Points on a hilly landscape, in no order, each with its height.
From any point a ball rolls to the lowest of the 2 points nearest to it. It stops when none of these is lower. Distance is the straight distance between rows; heights are no part of it.
k840 height 5.76: [113  93 166  73  69  90  76 121 136  81 118 172 128 125 150 105 127 134
  77  73 114 104 150 159 121 132 121  91 146 123 125 121 160  99 120 164
 107 125 105 142 106 102 163 137 101 120 153  92 103 148 174 146  90 129]
k910 height 5.81: [128 144 156 195 110  99 193 115 137 111 101 163 147 143 131 131 125  71
  79 135 135 167 106  41 111 131 148 114  76 169  94 106  98  83 139  58
 108 114 146 159 126 138 116 101 184 110 108 130 168 159  91 108  91 156]
k394 height 4.47: [162 114 107 139 196 113 112  97 157 125  80 129 101 102 152 180 130 178
 157 154 150 131 114 189 154 117 114 133  90 128 141 143  98 178 117 132
 143 100  87 113  89 117 126 117  92 139 169 150 122 108 117 144 195 170]
k938 height 5.44: [150 159 119 149  96 163 107 155 115 144 160 105 144 122 141 131 109 123
 132  90 151 127 110  71 118 106 144 137 112  60 107 121 107 147 185  97
 124 139 123  91 165 139 153 118 156 123  98 130 145 146  93 143  84 103]
k664 height 5.63: [133  71  75  85 102  92 118 135 157 110 191  39  85 135 224 107 106 120
 162 159 162  53  99 113 178 154 122  87 194 102  92 141 158 108 136 148
 115 132  80  71 114 141 123 170  38 157 165 100 103 185 132 198  64 125]
k391 height 5.16: [154 150  87 177 224 110 124 103 115 145  94 113 119  92 161 169 121 134
 126 188 149 159 110 154 129 119 123 144 115 179  96 113 111 145  83 150
 147 130 146 112  88 117 115 125 130 122 162 162 164 106 132 112 213 178]
k267 height 8.11: [109 137 141 132  94 100  93 100 141 141 104 192 112 141  83 136 154 163
 154 136  64 124 218 179  91 146  99 103  52 138 116 136 114 136 157 128
 135 123  88 119 131 142 116  59 133 131  95  56 146  82  78 114 155  94]
k408 height 5.86: [ 71 102 121 164 168 115 117  86 154 113  69 162 143 145 162 111 137  99
 114 128  71 144 113 121  87  91 110  70  97 167  77 138  78 113 117  96
  89 132 120 161  98 114 131 122 128 112 145 133 140 116 148 100 146 154]
k487 height 4.91: [ 99 150 163 130 113 159 113 136 135 103 152 152 153 143 115  99 113 120
 125  93 123 131 111  61  92 109 136 122 124 120 120 123 122 130 128 110
 108 137 120 122 139 116 136 132 154 106 115 114 121 129 109 115 102 101]
k873 height 6.10: [ 83 147 152 121  49 128  84 130 110 117 114 125 132 145 105 145 130 188
 112 118  76 120 140 177  89  95 102 140  66  85 140 156 102 177 141 108
 155 135 130 118 145 160 142 114 107 127 103 107 127 118 152 129 100 103]
k710 height 6.91: [100 104  80  54  81 137 166 124 115  71 159  64 144 167 128  93 118 126
 146 138 130 149  95 135 159  72 154 130 188 108 169 164 104 118 154  99
 152 153 126 153 137 128  92 158  70 172 151 111  66 111 139 119  81 132]
k230 height 6.15: [106 147 146 178  98 105 176 152 124 114  72 157 137 126  90 152  99  87
  82 142 106 145 114  83 109 157 101 147  81 164 122 106 144 123 112  75
 109 119 134 113 151 151  60  88 156 123  87 102 165 129 116 101  81 112]
k852 height 5.07: [ 86 115 108  79 144 120  96 131  82 132 186  55 139  96 134  89 127 128
 141 136 115 124 126 134 125 159  97 150 187 153 136  85 195 102 109 149
 175 157 162  92 111 171 107 131  84 115 120  87 129 128 172 183 149 115]
k589 height 7.98: [131 120  75 125 187 142 121  76 126 143 170  57 117 158 188  41 104  77
 192 149 137 121  86 123 154 126 174  95 186 104 165 126 148 129 135 155
 108 168 137 104 111 103 100 122  68 152 171 121  83 112 145 148 144 110]
k411 height 3.89: [120 142 138 111 102 129  57 155 107 121 229  86 125 132 116  63 120 158
 120  58  95 102 105 143 125  94 169 107 138  93  96  98 152 141 170 154
 139 137 110  91 117  88 148  95  90 118 112  76 112 138 147 184  95 123]
k680 height 5.51: [118 159 115 134 172 151 144 139 100 142 153  93 155 127 105 132 156 144
 152 136 113 136 161 148 111 128 119 145 168 141 146 109 114 119 125 165
 167 158 201 165 146 157  76 133 166 151 135 168 126  87 156 106 170 129]
k191 height 3.13: [156 189 100 165 160 166 117 136 114 179 149 116 137 147 113 163 149  97
 115 120 127 153 169 126  92 114 146 121 132 100 137 152  92 108 180 106
  80 153 154 187 116  85 126 161 208 156 127 184 167 143 100  82 119  94]
k922 height 8.23: [152 123 176 113 143 148 180 168 143 141 121 137 149 108 126 137  90 128
 170 111 158 139 112  73 151 181 107 151 120  99 117 128 117 108 129 105
 128  61 111  80 184 160 137 121 149  93 117 144 108 179  81 163 130 138]
k880 height 5.09: [106 116 101 111 108 126 136 122 104 134 111 104 124 102 130 145 143 137
 155 173 129 145 161 144 113 158  88 137 149 171 119 140 124 126 119 166
 180 150 206 138 133 195 120 126 150 111 100 122 131 110 164 122 151 137]
k472 height 5.71: [ 85 142 132 153 168 120 122 120 147 156 137 153 108 135  99 110 134 171
  90 115  86  99 132 165  92  94 125 119 110 146 149 115 129 123 134 148
 115 139  83 140 111 102 108  88  67 148 151 123 159  68 173 111 153 121]
k168 height 8.68: [160 162 119 124 106 171 165 114 124 157 116 151 149 140  99 146 109 138
 197 145 133 157 164 118 135 156  95 143  94 120 122 109  86 152 158 149
 157  91 128 107 179 154  64  79 149 201  79 104 152  67  67  73 125 145]
k353 height 7.44: [130 117 107  54 106 137 158 110 117  91 172 101 150 156  68 129 100 126
 159  95 154 166 110 132 166  49 172 121 167 104 195 178 105 144 134 106
 145 144  86 158 125 103  93 144 107 155 158  84  78 107  71 120 108 151]
k298 height 3.18: [103 109 131 156 113 104 101 134 120 111 159 148 117 104 134  72 144 128
  65  88 135 139  82  82 131 119 160 128  88 146 113  43 170 115 117 122
 168 104 133  61 161 109 122  78  99 122  81 100 100 100 135 199 106 126]
k154 height 2.78: [150 138 118 147  75 106 125 127 107 130 142 140 126 114 192 124 142  93
  72 115 167 150 118  90 126 130 162 158 145 162  85 108 140 136 134  97
 137 100 181 140 110 131 175 153 155 110  86 124 139 167 131 119  89 104]
k674 height 2.30: [123 105 116 190 149 121  86 148 148 194 124 114 116 133 166 142 125 142
 131 104  87  90 152 130 106 146 119 110  13  82  91 125  60 146 179  94
 135  95 103 107 137 146 153 100 135 141  91 150 159 156  88 165 109 133]
k480 height 6.04: [146 188 116 130 129 199 107 123 116 150 170  80 172 130 103 149 105 115
 190 105 179 158  95 137 108 113 169 167 115  43 130 134  83 165 158 116
 146 149 150 106 144 135 146 138 151 145 124 162 144 144 112  97 121 144]
k541 height 5.72: [100 188 133 115  98 118  61 126  87 124 159 107 120 154  83 151  92 135
 128 128  83 109 138 178  84  78 112 136 110  92 148 158 139 174 142 119
 139 174 111 128 102 116 136 118 121 134 123  85 174 138 151  92  92 100]
k849 height 7.30: [130  95  56 123 150 113 103 107 111 159 140  81 126 127 143  50 135 115
 133 140  72  80 143 147 129 116 146  85 145 112 180 118 156  90 122 149
 111 220 169 116 162 119 104 119  93 143 138 117 121  74 155 128 104 100]
k889 height 6.03: [177 136 140 121 177 124 131 124 116 142 137 157 124 132 141 111 169 128
 119 158 184 166 144 109 185 156 148 131 216 209  94 122 163 120  93 188
 121  85 172 148 106  98 127 156 155 103 136 153 148 112 146  83 189 131]
k430 height 8.24: [115 119 150  73 136 167 130 139 143 112 163 127 166 152  87 104 161 148
 145  79 134 155 123 165 144 101 178  89 191 113 203 150 115  78 124 125
 122 141 129 204 107  79 145 166 131 141 182 174  70 145 149  97 145 119]
k630 height 5.50: [ 97 107 105  97 119 103 175 134 106 109  85 116 125 121 148 186 128 130
 119 182 118 155 177 108 108 131  76 124 130 177  93 169 100 141 130 144
 132 121 164 186 112 172 128 166 170 122 130 129 135 168 133 111 123 150]
k143 height 6.24: [155 141  89 160 155 141 139 129 130 141 106 117 115 128 145 122  98  81
 188 170 125 128 152  58 116 179  96 110 130 167  93 111 138 118 157 160
 135 133 108  77 169 172  57 109 151 153  88 121 134  63  73 105 129 109]
k768 height 5.75: [126 147  90 157 115 146  89  85 115 150 159  94  96 151 154 118 113 111
 157 158 111 122 126  90 105 118 108 127 123 100  84 129 138 133 171 155
 130 169 137  67 183 162 100 121 127 163  73 108 151  72 115 106 115  97]
k225 height 7.56: [164 178 186 134 191 169 172 177 127 187 150 135 154 161  81 146 104 154
 160  97 161 173 158 123 134 164 138 158 143 123 127 101  90 145 122 139
 136  74 111 149 111 130 116  93 170 119 131 166 152 177  70  90 184 147]
k300 height 6.89: [134  66  66 175 108  91 118 120 143 148  83 121  83  90 195 186 146 133
  99 155 120  81 142 164 137 123 112 130  80  97 133 153 111 147 148  99
 119 126 109 112  97 133 169 137 124 133 106 143 136 146  85 168 103 133]
k741 height 6.19: [122 117 183 142 136  88 174 141 126 123 119 172 122 140 128 166 146 119
  71 114 144 153 151 126 131 142 142 120 135 187 140 129 113 108 110 125
  94  98 123 200  63  93 172 147 166  93 136 137 144 182 125 135 150 128]
k395 height 4.66: [ 85 124  97 130 120 109  63 150 132 143 187  63 101 133 146  62 126 142
  88 108  68  70 138 181 115  98 140  92 109  67 128 133 135 133 160 122
 114 172 121  97 139 119 125  99  79 126 128 109 120 114 165 173  65  95]
k466 height 5.24: [ 72 115 112 128 196 105  99 149 144 155 154  74  92 146 126 103 116 159
 112  97  67  77 132 191 113  93 123  93  93  96 150 106 111 115 129 108
 148 156  78 133 112  99 120  91  66 124 154 103 145 105 153 161 148 137]
k718 height 5.93: [158 112 149  78  59 150 175 142 113 132 111 184 172 132  63 139 170 108
 172  90 167 166 147 101 185 125 130 129 152 114 171 158 137  95 124 108
 152 100 147 171 164 134 159 163 152 140 121 113  88 113  67 111 126 141]
k828 height 6.18: [155 141 152 107 150 116 100 114 116 108 176 170 125 121  68  92 130 111
 106 111 112 119 128 133 154 139 147 140 136 164  97  76 202 119 105 186
 150 101 103 100 102 108 109  86 106 115 135  80 155  89 110 145 152 112]
k827 height 5.89: [ 92 143 143 141 137 101 195 150 115 135  85 142 138 133 100 185 116 101
 106 156 111 181 186 116 110 140 101 138 131 205 115 149  79 120 113 142
 122 116 156 223  83 152  99 101 218 106 120 138 157 149 107  81 182 154]
k550 height 5.08: [106  97  85 108 106 111 142 175 159  98 165  51 102 146 210 144 112 117
 136 161 180  96  65  82 149 129 134 128 193 114 104 128 140 139 136 110
 142 140 103  93 139 158  98 184  85 165 139 117 100 155 153 177  54 131]
k565 height 4.09: [192 173 168 183 118 132 216 124 101 110 123 150 161 140 125 128 141 135
  98 117 175 194  91  88 137 146 185 188 133 155 121  87  95 145 109  89
 168  97 152 114 156 143 100  96 176 126  87 138 129 150 140  94  99 153]
k321 height 6.11: [ 92 119 196  88  81 113 136 129 142  73 120 164 146 124  66  92 156 127
  84  90 115 142 127 130 133 141 116 102 145 152 156 124 148  98  90 143
 109 142  96 142 133 109 132 137 108 103 161  89 107 120 179 126 138 122]
k688 height 2.52: [107 104  85 147 136  94  94 118 166 132  61 115  84 116 169 107 135 144
 101 191  97  95 106 139 107 163  76 113  63 122  88 127 172 160 116  97
 118 157 121  54 161 166 116 117  92 106  98 114 141  90 182 162 116 144]
k117 height 7.70: [121  91 137  84 174 127 148 134 133 120 101 101 161  97  62 154 110 113
 144 110 150 149 111 130 145 108 136 127 135 114 193 189 123 132 104 102
 121 147 104 149 121 128 144 163 142 108 189 138  96 156 125 114 151 155]
k691 height 3.16: [128 133 114 213 155 110 121  94 171 136  54 125 118  92 154 147 111 132
  69 184  82  87 114 151  75 129  87 139  76 134  91 159 114 133 116  80
  98 159 151  88 147 156 105 117 116 118 125 154 170 127 153 138 116 145]
k740 height 1.62: [ 82 121  83 163 142 109 100 115 161 110 103  73  85 119 125 132 114 101
  98 176 104  93  83 106 102  99  98 130 105 109 106 128 149 148 105  83
 157 193 135  54 160 187  79 114 118 137 101 121 136  70 157 141  83 135]
k11 height 3.45: [159 120 141 109  52 183 114 143 152 119 190 132 131 132 187 106 176 150
  90 116 198 122  76 127 156 124 172 164 205 104 122 120 181 126 143 139
 127 142 178  91 167 104 170 170 113 134 106 153 105 146 167 165  84 103]
k192 height 6.63: [169 176 133 162 139 114 105 167 115 191 116 158 118 115  77 166 112 105
  92 104 113  90 158 150 126 135 134 142  60  82 156 128 132 137 139  96
  86 106 114 128 119  87 171 118 153 139 114 146 171 181 106 126  94 105]
k71 height 5.31: [136 162 140 195 172 177 132 123 125 170 152 164 160 130  51 104 125  85
 147 108 107 161 144  95 110 153 162 133 100 146 137  73  99  91 141 135
 128 132 145 141 156 106  98  81 183 129 105 176 145  92  73  80 167 136]
k423 height 8.41: [167 109  82  77 133 147 166 100  96 123 185  57 110 173 171  69 119  92
 214 164 181 147  89 140 203 137 167 146 232 124 121 117 136 138 117 172
 144 139 146 108 113 109  75 121  58 186 178  80  79 118 165 139 163 128]
k295 height 4.00: [142  97  74 158  99 117 146 139 127 134 104 106  90 145 246 155 161 147
  94 150 151  74 156 132 100 145 110 151 123 151  96 104 110 124 148 128
 156 113 140 123 148 145 132 118 118 153  62 160 126  98 137 163 126 137]
k397 height 8.40: [154 159 121 158  96 146 115 115 138 171  66 158 113 151 144 128 132 163
 155 119 102 113 177 149  93 155 104 124  56  93 113 129  98 159 144 126
 143 105 100  89 175 167  89  72 137 174  70  90 148  71  67 114 130 114]
k548 height 5.37: [106  87 139  77  85  91  80 103 149 110 142 116 137 102 198  98 137 137
 117  97 124 119 110 161 145 136 123 102 152  97 132 132 148 105 119 133
 117 115 135 132  96 117 205 181  85 133 177 138  92 191 164 189  87 125]
k216 height 6.17: [103 112 141 142 141 132 107 102 156 103  81 168 114 136 179 133 154 129
 100 128 126 142 114 121  98 116 103  94 124 154 106 157 135 134 110 106
 104 116 165 162  87 105 166 173 146 115 144 175 144 134 167  87 135 127]
k537 height 6.37: [157 157 178 117 157 100 143 145 116 154 105 195 123 123  96 151 131 128
 130 166 151 157 150 101 142 153 109 123 161 191 104 147 149 111  98 166
  84  92 154 144 120 119 122 130 166 107 125 129 153 137 127  74 176 109]
k309 height 6.69: [157 158 103 159 215 184 110 127 130 174 166 114 141 124 143  95 106  75
 178 161 123 142 141  99 137 168 107 126 168 150  62  97 135 128 151 181
 134 131 163 105 182 165  92 115 177 139 103 154 148  91 106  96 194 133]
k351 height 7.19: [147  96  82 131 114 107 109  79 137 111 104 111  96 109 175 183 138 140
  86 148 138 104  90 185 166  63 160 151 108  90 143 164 108 163 130  57
 119 126  90 150  77 119 184 177 123 136 141 154 127 155 127 149  87 155]
k463 height 7.27: [134 157 176 150 144  79 107 153 118 136  94 156 112  94  78 159  90 129
  68 141 125 123 149 115 122 166 114 155 116 153 132 120 166 139  78 125
  97 113 108  91 106 121 135 102 125  97 143 105 183 168 152 134  97 116]
k235 height 7.52: [120 152 170 119 149 114 151 150 118 148  93 156 119 120  64 186  95 139
 120 131 106 122 164 135 106 138  95 145 105 152 164 150 128 166 105 132
 137 126  87 144 119 121 109  80 156 126 127 116 169 143 109  99 139 106]
k320 height 3.25: [125 120 105 153 175 145 112 108 156 180 126 128 101 163 169 142 130 173
 149 129  93 103 161 164 112 123  95 103  66 123 103 124  56 122 172 138
 145 110  91 151 118 122 126  98 145 138 120 139 159 119  87 140 164 146]
k976 height 2.01: [118 138 121 118 142 210 120 150 135 167 166  97 137 168 124 137 144 129
 186 111 133 110 163 138 106 103 125 122 162 104 176 163 113 104 179 143
  86 159 157 199 163  94 129 180 183 149 110 174 107 128  97  89 134 102]
k166 height 4.19: [130 113 123 139 145 102 173 160 156 102  96 115 100  93 156 179 117 159
  80 164 171 111  81 128 161 111 129 171 130 155 155 114 128 144 100 100
 141 107 139 137 114 134 132 137 102 131 150 144 124 139 185 149 138 132]
k162 height 7.94: [ 97 124 141  62  88 120 136 116 110  94 125 110 170 113  23 145 112 119
 144  95 123 158 116 171 133  87 143 125 136 100 227 164 127 143 101 102
 143 166  98 155 118 129 121 155 114 131 160 105 105 117 123 100 114 166]
k766 height 6.90: [ 81 157 231 114  85 113 151 138 116  85 104 183 146 137 117 129 102 112
  66 127 117 146 136 108 108 176 104 132 160 203  88 117 163 121  95 146
  99  97 142 155  85 147 155 110 155  82 114  83 158 177 189 121 128 111]
k641 height 7.00: [110 124 115 140 160 143 121 173 156 169 146 114 108 122 107 162 110 115
 101 105 143  71 130 108 132 122 139 126 121  89 160 163 111 119 161 100
  75 142  87 153 143  88 151 149 147 146 132 164 138 168 111 143 113 104]
k102 height 6.48: [108 107 107  84 102 124 177 136 125  86 178  70 123 128 150 109 146 140
 156 134 163 148 113 146 156  94 147 143 210 142 142 108 122  98 124 146
 183  99 143 154 139 129  98 129  92 155 162 118  82 120 155 161 119 133]
k678 height 7.35: [136 127 125 118 127 207 149 140 167 119 144 124 134 144 123 132 146 121
 133 138 140  80  96  97 160 128 127 130 193  78 168 157 186  91 140 144
  81 180 170 120 199 121 112 186 139 126 139 166  91 108 168 131 102  84]
k473 height 3.64: [138 127 127 150 138 127 144 139 167 100  57 156 112 113 129 185 103 157
  68 180 130  93  96 148 121 115  90 151  81 109 120 156 133 155  98  76
  91 121 102 110 122 152 121 157 107 126 124 161 147 144 165 130  92 128]
k468 height 7.09: [ 97 127 202 136  91  62 129 145 140  74  59 202 111 105 105 154  84 109
  48 158 103 100 133 119 119 175  81 122 115 179 108 145 163 119  79 129
  64 127 108 121 102 147 143 104 149  77 154  71 172 178 153 142 112 100]
k804 height 4.68: [155 125 147 123 109 110 197 168 121 102 112 113 130  91  91 172 140 116
  90 159 180 126 119  84 141 134 117 184 142 140 132 106 115 130  99 133
 155 105 159 122 139 161 117 140 135 122 112 138 116 152 148 136 117 136]
k631 height 6.21: [ 81 112 114 144 171 110 163 114 134 110 101 168 136 149  92 148 139 108
 116 139  85 147 151 119  88 107 119 105 106 190 130 132 103 104 119 127
 134 139 134 192 107 118  95  98 153 128 139 108 130  97 121  86 166 146]
k370 height 4.69: [127 172 162 180 160 148 184 111 111 129 143 138 163 123  80 119 139 104
 100 107 147 197 122  68 137 121 160 148 113 184 110  78  85 103 115 125
 149 121 180 140 132 126 107 113 174  93 103 163 123 118 125 119 158 153]
k45 height 7.93: [179 141 177 142 185 160 157 161 122 180  99 114 136 109 103 161  71 137
 169 118 181 163 102 117 142 178 115 167  95  98 144 144  76 142 102  84
 120  85 101 100 123 137 155 116 141 124 134 171 137 169  92 116 177 164]
k632 height 5.65: [148 112 185  58 135 132  91 104  81 115 159 121 144  82  67  94 124 132
 149 105 122 134 124 152 147 158 118 151 137 115 137  83 198 133 101 187
 193 114 105  51 127 137 116 131  89 120 138  91 115 118 149 157 149 133]
k502 height 6.16: [144  50  71 104 139  72 105  99 160 122 139  39  59 139 237 144 109 126
 163 182 153  62 111 177 183 150 124  95 159  76 134 157 146 136 128 139
 105 130  95 106  78 136 114 167  44 190 160 125 114 147 120 208 101 125]
k237 height 4.15: [160 142 133 108  84 175  56 106 133 143 164 126  99 158 178 132 155 138
 150 103 181 116  91 156 133 122 133 138 146  75 122 151 140 154 140 155
 116 123 161  84 123 117 171 155  91 157 118 158 120 157 168 161 114 121]
k815 height 7.81: [148 146 116 124 133 108 128 105  94 139 116 134 112 126  76 179 108 144
 136 132  77 120 183 178 116 110 123 132  71 135 141 131 124 158 139 156
 171 136  59 128 103 128 102  81 144 136 125  59 172 104  71 101 136 110]
k364 height 7.34: [ 94 100 129 110 149 125 115 142 155 139 109 138 153 148 101 158 126 102
 105 114  99 110 123 111 140 117 119 106 129 104 178 180 139 106  93  83
  61 155 129 185 113  90 163 159 133 103 159 170 123 160 115 102 129 114]
k945 height 0.96: [109 133 130 179 117 100  87 115 145 134 114 139 121 105 144 128 126 126
  91 103 107 113 103 133 105 124 135 116  44 124  83  97 103 159 133  84
 138 102 104 107 118 112 154  86 104 101 119 127 153 151 135 158  92 137]
k176 height 6.81: [133 112 133  73  68 124 169 146 136  77  93 171 145 124 127 147 125 120
 118 142 154 143 129  96 142 134 120 130 176 138 139 193 156 120 109 114
 103 125 153 177 142 180 146 217 158  97 134 140 109 146 136  86 119 123]
k318 height 6.65: [169 131 125 124 129 198 121 138 108 147 182  71 149 135 109 118 106 103
 223 110 174 133 105 135 152 141 134 171 148  51 141  94  97 154 163 140
 147 133 146  88 177 149 122  99 125 140 112 135  95 105  89 159 166 130]
k993 height 6.60: [134 107  54 138 138  85  90 127 129 140 113  88  73 103 220 167 112 119
 106 177 114  56 107 186 164 125 127 119 104 111 126 161 152 149 130 117
 112 154  92  98  85 120 135 136  91 152 157 138 154 158 131 195 101 118]
k801 height 6.68: [131 150 216 123  97 128 169 150 133 106  80 190 131 114 118 162  96 169
 114 169 150 143 138 108 117 183  99 148 139 167 109 156 134 140  84 120
 101  81 171 125 105 168 147 115 159  90 112 133 152 179 156  95 131 132]
k507 height 6.47: [126 108 142  89  80 129 184 142 112  97 104 177 173 102  70 122 156 112
 176 132 185 166 152  90 166 147 128 116 180 121 172 167 153  97  99 142
 129 135 186 164 177 165 109 206 160  89 144 157  95  94 120 102 152 132]
k57 height 3.53: [150 102 121 131 138  98 146  87 116 118  71 157 138 111 164 183 146 163
 171 139 127 150 150 175 146 137 120 144  83 171 112 124  65 157 128 124
 160  93  90 166  89 137 154 124 143 119 149 125 120 166  88 150 189 181]
k462 height 3.46: [134 105  89 139  62 126 152 123 113 118 120 122 128 146 212 123 148 109
 119 135 149 152 146  89 114 145 119 141 133 155  78 126 121 127 145 145
 159 105 144 125 153 149 176 139 134 124  81 121 120 105  98 137 102 126]
k950 height 7.59: [140 147  69 103 171  95 117  99 121 126 148  48 134 136 146  29 119  96
 121 159  87 103 112 147 146 121 160  91 182  85 160 137 166 122 102 106
 115 202 152 111 114 116  88 104  47 147 200 128  93 121 173 120 111  97]
k896 height 6.25: [137 167 158 165  80 125  98 149 130 160 129 194 115 162 104 126 127 127
 109  91  89  98 170 141 117 133 126 138  66 108 133 138 152 131 153 135
  80 112 113 120 159  92 129  76 145 154  91 113 159 111  88 103 101  79]
k760 height 7.08: [111 111 149  94  66 176 161 169 170 103 133 148 141 151 134 142 126 130
 129 125 179 101 118  83 139 123  99 149 178  89 146 171 150  99 135 114
 106 130 149 136 177 180 121 190 150 111 127 167  98 148 121 131  81 101]
k149 height 7.02: [136  96  90 150 124 122 107  86 106 117 115 129 146 130 107  80 124 129
 125 138  76 116 131 126 109  90 126  90  84  95 157 135 155 117 131 120
 136 175 146 119 146 132 103 121 114 129 109  89 121  36 105 121 123 112]
k276 height 4.82: [144 100 119  88 142 135  94  99 130 134 129 105  98 146 179 103 135 147
 170 122 125  98 131 182 154 113 125 119 160  93 128 138 140 127 111 142
  99 119 135 133  93 103 145 162  69 170 166 149 104 147 164 150 142 129]
k27 height 5.90: [171 151 189  83 107 140  96 105  85  99 110 162 154 111  67 138 110 140
 170 104 137 147 136 132 114 155 109 145  86 118 103 106 144 169 121 156
 162  90  86  76 115 126 168 130 107 104 149  85 123 158 125 132 162 154]
k684 height 7.95: [148 132 135  93 175 139 114 133 147 117 141 126 155 154 124  74 174 145
 155 125 145 138  92 155 159 128 173  89 209 121 167 135 144  82  91 137
 111 159 167 156 123  71 143 178  84 118 203 200  94 128 174  96 170 124]
k833 height 5.42: [122 143 154 177 162 152 123 113 156 112 120 170 154 155 124 135 119  83
 120  86 135 151 102  47 107 119 141  99  81 151 110 148  84  81 153  83
  76 145 119 154 144 103 122 115 172 102 134 164 159 147 109  88 143 140]
k571 height 2.42: [125 137 114 138 134 132 117  79 130 139  67 143 160 118 143 191 119 152
 154 141 109 156 144 172  73 107 117 118  64 104 129 181  49 175 146  88
 144 133  77 157  91 153 168 136 172 133 147 139 144 181 102 101 154 181]
k181 height 2.20: [104 153 156 183  84 125  71 133 138 122 140 160 127 101 132  63 159 135
  51  92 115 140  86 119 106 114 162 134  90 108  90  89 168 166 132 107
 116 115 144  79 134 102 143  79 109 114  89 136 144 123 181 172  77 125]
k355 height 3.29: [130 136 130 108  85 171 126 151 122 120 181 162 143 189  88  85 158 127
 145 100 108 128 153  99 119 111 143  80 194 135 145 160 140  88 170 158
  89 160 147 185 135  78 141 154 163 150 105 150  97 106 103  76  99  70]
k914 height 5.85: [124 105 130 135 135  72 173 128 129 100  61 141 123  98 186 160 140 144
  88 183 125 160 152 135 142 125 115 129 127 212 103 149 117 126  78 115
 116 107 137 202  53 140 161 164 156  92 161 135 106 158 144 145 148 163]
k978 height 5.84: [134 177 150 197 148 168  95 123 111 162 171 155 137 141  65  96 121 132
 109  95  67 120 133 119  75 125 149 121  61 124 144 104 126 107 161 133
  97 142 118 122 151  85 119  69 134 133  97 129 160  64  98  93 112 116]
k651 height 3.80: [126  97 138 110  98  92 122 130 125 121 156 164 122 126 160  88 149 147
 109  92 134 132 122 125 129 110 159 156 137 153 129  71 150 125 137 163
 171  75  86 116 141  91 162 112 103 119 102  98  96 115 131 175 127 150]
k490 height 4.07: [114 101 115 148 126 122 132 142 124 117 137  92 113 108 108  80 135 125
 134 117 136 102 105 135 129 123 134 146 111 128 133  61 126 125 117 117
 183 122 147  92 170 168  98  94 109 112  96  99  90  84 119 162 145 135]
k634 height 8.48: [120 108 170 109 130 132 121 170 153 128 103 152 126 131 142 142 100 133
 182 102 143 101 147 107 135 174  85 113  86 117 103 139 108 123 148 100
 116  84  71 122 154 150 160 132 105 113 131 106 125 183  98 146 120 129]
k26 height 6.46: [ 90 135 193 118  82  82 101 119 126  73 154 193 143 119  44  97 128 101
  66  88  80 130 128 119 138 145 137  98 130 192 125  73 193 122  86 189
 118 116  88 130 100 105 112 102 104  98 142  61 142 102 149 145 118 109]
k501 height 5.30: [181 115 152  91  75 129 165 118 109 107 111 141 139 112  88 137 141 133
 166 108 160 162 122 126 150 133 116 152 130 133 135 138 140 132 125 137
 169  94 112 114 142 151 148 148 124 130 116 109 109 128 116 128 143 149]
k36 height 4.20: [115 173 185 113  80 164 146 122 127  93 179 179 160 148  98 111 173 130
 126 102 130 183 119  84 116 111 172 100 187 141 140 122 151  98 145 156
 132 121 158 164 122  86 160 158 167 112 120 123  92 112 129  89 109 108]
k256 height 2.85: [131 142 156  88 125 137 107 116 127 110 211 125 121 131 136  78 114 135
 127  98 154 142  81 124 124  97 166 133 174 121  89  80 154 142 133 149
 136  99  80  98 127 101 148 120  86 124 150 106  90 130 177 153 111 138]
k105 height 7.16: [165 151 163 124 180 206 142 166 100 163 186 119 165 125  75 124 127 145
 192  94 174 151 131 141 143 158 169 177 154  88 153  84 115 124 141 165
 152 119 149 127 140 127 133  97 172  91 122 158 119 144 104 131 181 132]
k546 height 5.28: [111 123 118 107 108 129  63 100 117 140 150  94 113 153 158 112 124 128
 183 132  78 104 144 161  84 101 119 125 121  99 116 146 140 156 170 154
 131 172 123 105 120 170 113 137 108 150 122  82 158 111 133 120 104  92]
k54 height 3.47: [169 182 112 195 127 138 143  92  75 144 117 132 145 104 160 154 128 118
  80 122 151 160 107  94 111 110 175 160 109 145 106 102  97 155 135 107
 148 119 158 117 142 115 145 111 177 141  92 150 161 156 136  86  89 140]
k34 height 7.65: [130 101 104 117 158 180 122 129 161 134 112 143 129 173 106  76 175 138
 159 125 139 106 118 135 161 118 159 101 181 105 174 138 169  84 114 149
  85 186 150 155 174  66  92 144 103 150 163 176  91  74 169 104 110 116]
k970 height 8.70: [ 76  91 147 106 147 108 132 147 149 107  92 139 119 102 116 135 115 164
 163 127  94 132 161 150  99 159  75 117  76 136 118 135 106 135 127 119
 139 136 118 141 128 169 158 132 117  97 153 133 127 145 120 131 167 137]
k992 height 3.63: [119 158  94 127 160 140 108  85 134 174 112 152 127 158 127 158 115 156
 154 107 107 149 161 175 102 104 153  87  63 119 106 154  55 176 174 107
 123 124  55 165  72  79 145 104 150 148 141 129 158 143  68 107 184 169]
k179 height 4.64: [104  92  82 134 138  74 120 146  91 109 120  92 122  95 137  85 147 131
 122 143  90 114 165 162 123 153  87 147 131 153 130  75 165 123 107 156
 195 146 163 107 125 177  99 101 112 118 109  83 108  90 152 167 136 131]
k451 height 5.99: [116 137 137  90 158 141 180 170 144 125 193  98 142 118  81 113 175 157
 142 123 147 140 144 135 169 121 139 144 216 141 180 100 121 103 128 175
 159 149 159 152 130 110  84 145 136 131 156 150  95 114 146 143 168 130]
k572 height 6.66: [144 114  62 175 147 132 144  97 114 155  88 142 136 105 118 126 114  95
 157 140  87 114 147  92 127 125 125 106  91 125 126 130 138 107 138 138
 116 131 128 109 182 121  95 117 167 130 112 121 142  63  70 103 146 130]
k689 height 6.52: [127  98 127 134 151 139 142 126 136 156 125 138 121 119 194 142 162 127
 137 108 137 134 128 135 134 108 143 115 124 147 114 131  98 125 146 139
 109  90 139 193  93 105 198 160 153 123 130 173 121 161 106 140 148 136]
k806 height 5.64: [146 141  96 109 196  93 150 126 109 140 129 121 112 106 138 115 132 139
 132 182 159 161 127 133 159 123 121 127 186 184 126 117 160 124  68 160
 136 121 148 139  72 124  95 153 105 122 167 131 136 124 146  94 191 157]
k158 height 4.51: [147  82  64 133  97 111 144 166 153 113 134  55  75 103 242 177 129 124
 118 177 188  97 108 115 156 150 125 161 155 138 103 124 124 122 139 122
 144  95 125  86 130 150 155 177  98 144 101 143 116 146 125 177 110 137]

Where does a ball stop that starts at each point below?
k397 | k571
k117 | k154
k684 | k501
k351 | k154
k300 | k154

Call two points neighbours if one is among the 2 nearest of the other. Go from one point of each pair to the other, from neighbour to neighbour, staying as low as possible. Name the highest point that can't be avoided.
k945 / k256 | k651
k11 / k632 | k26
k632 / k501 | k27
k976 / k154 | k641
k945 / k571 | k992
k408 / k880 | k631
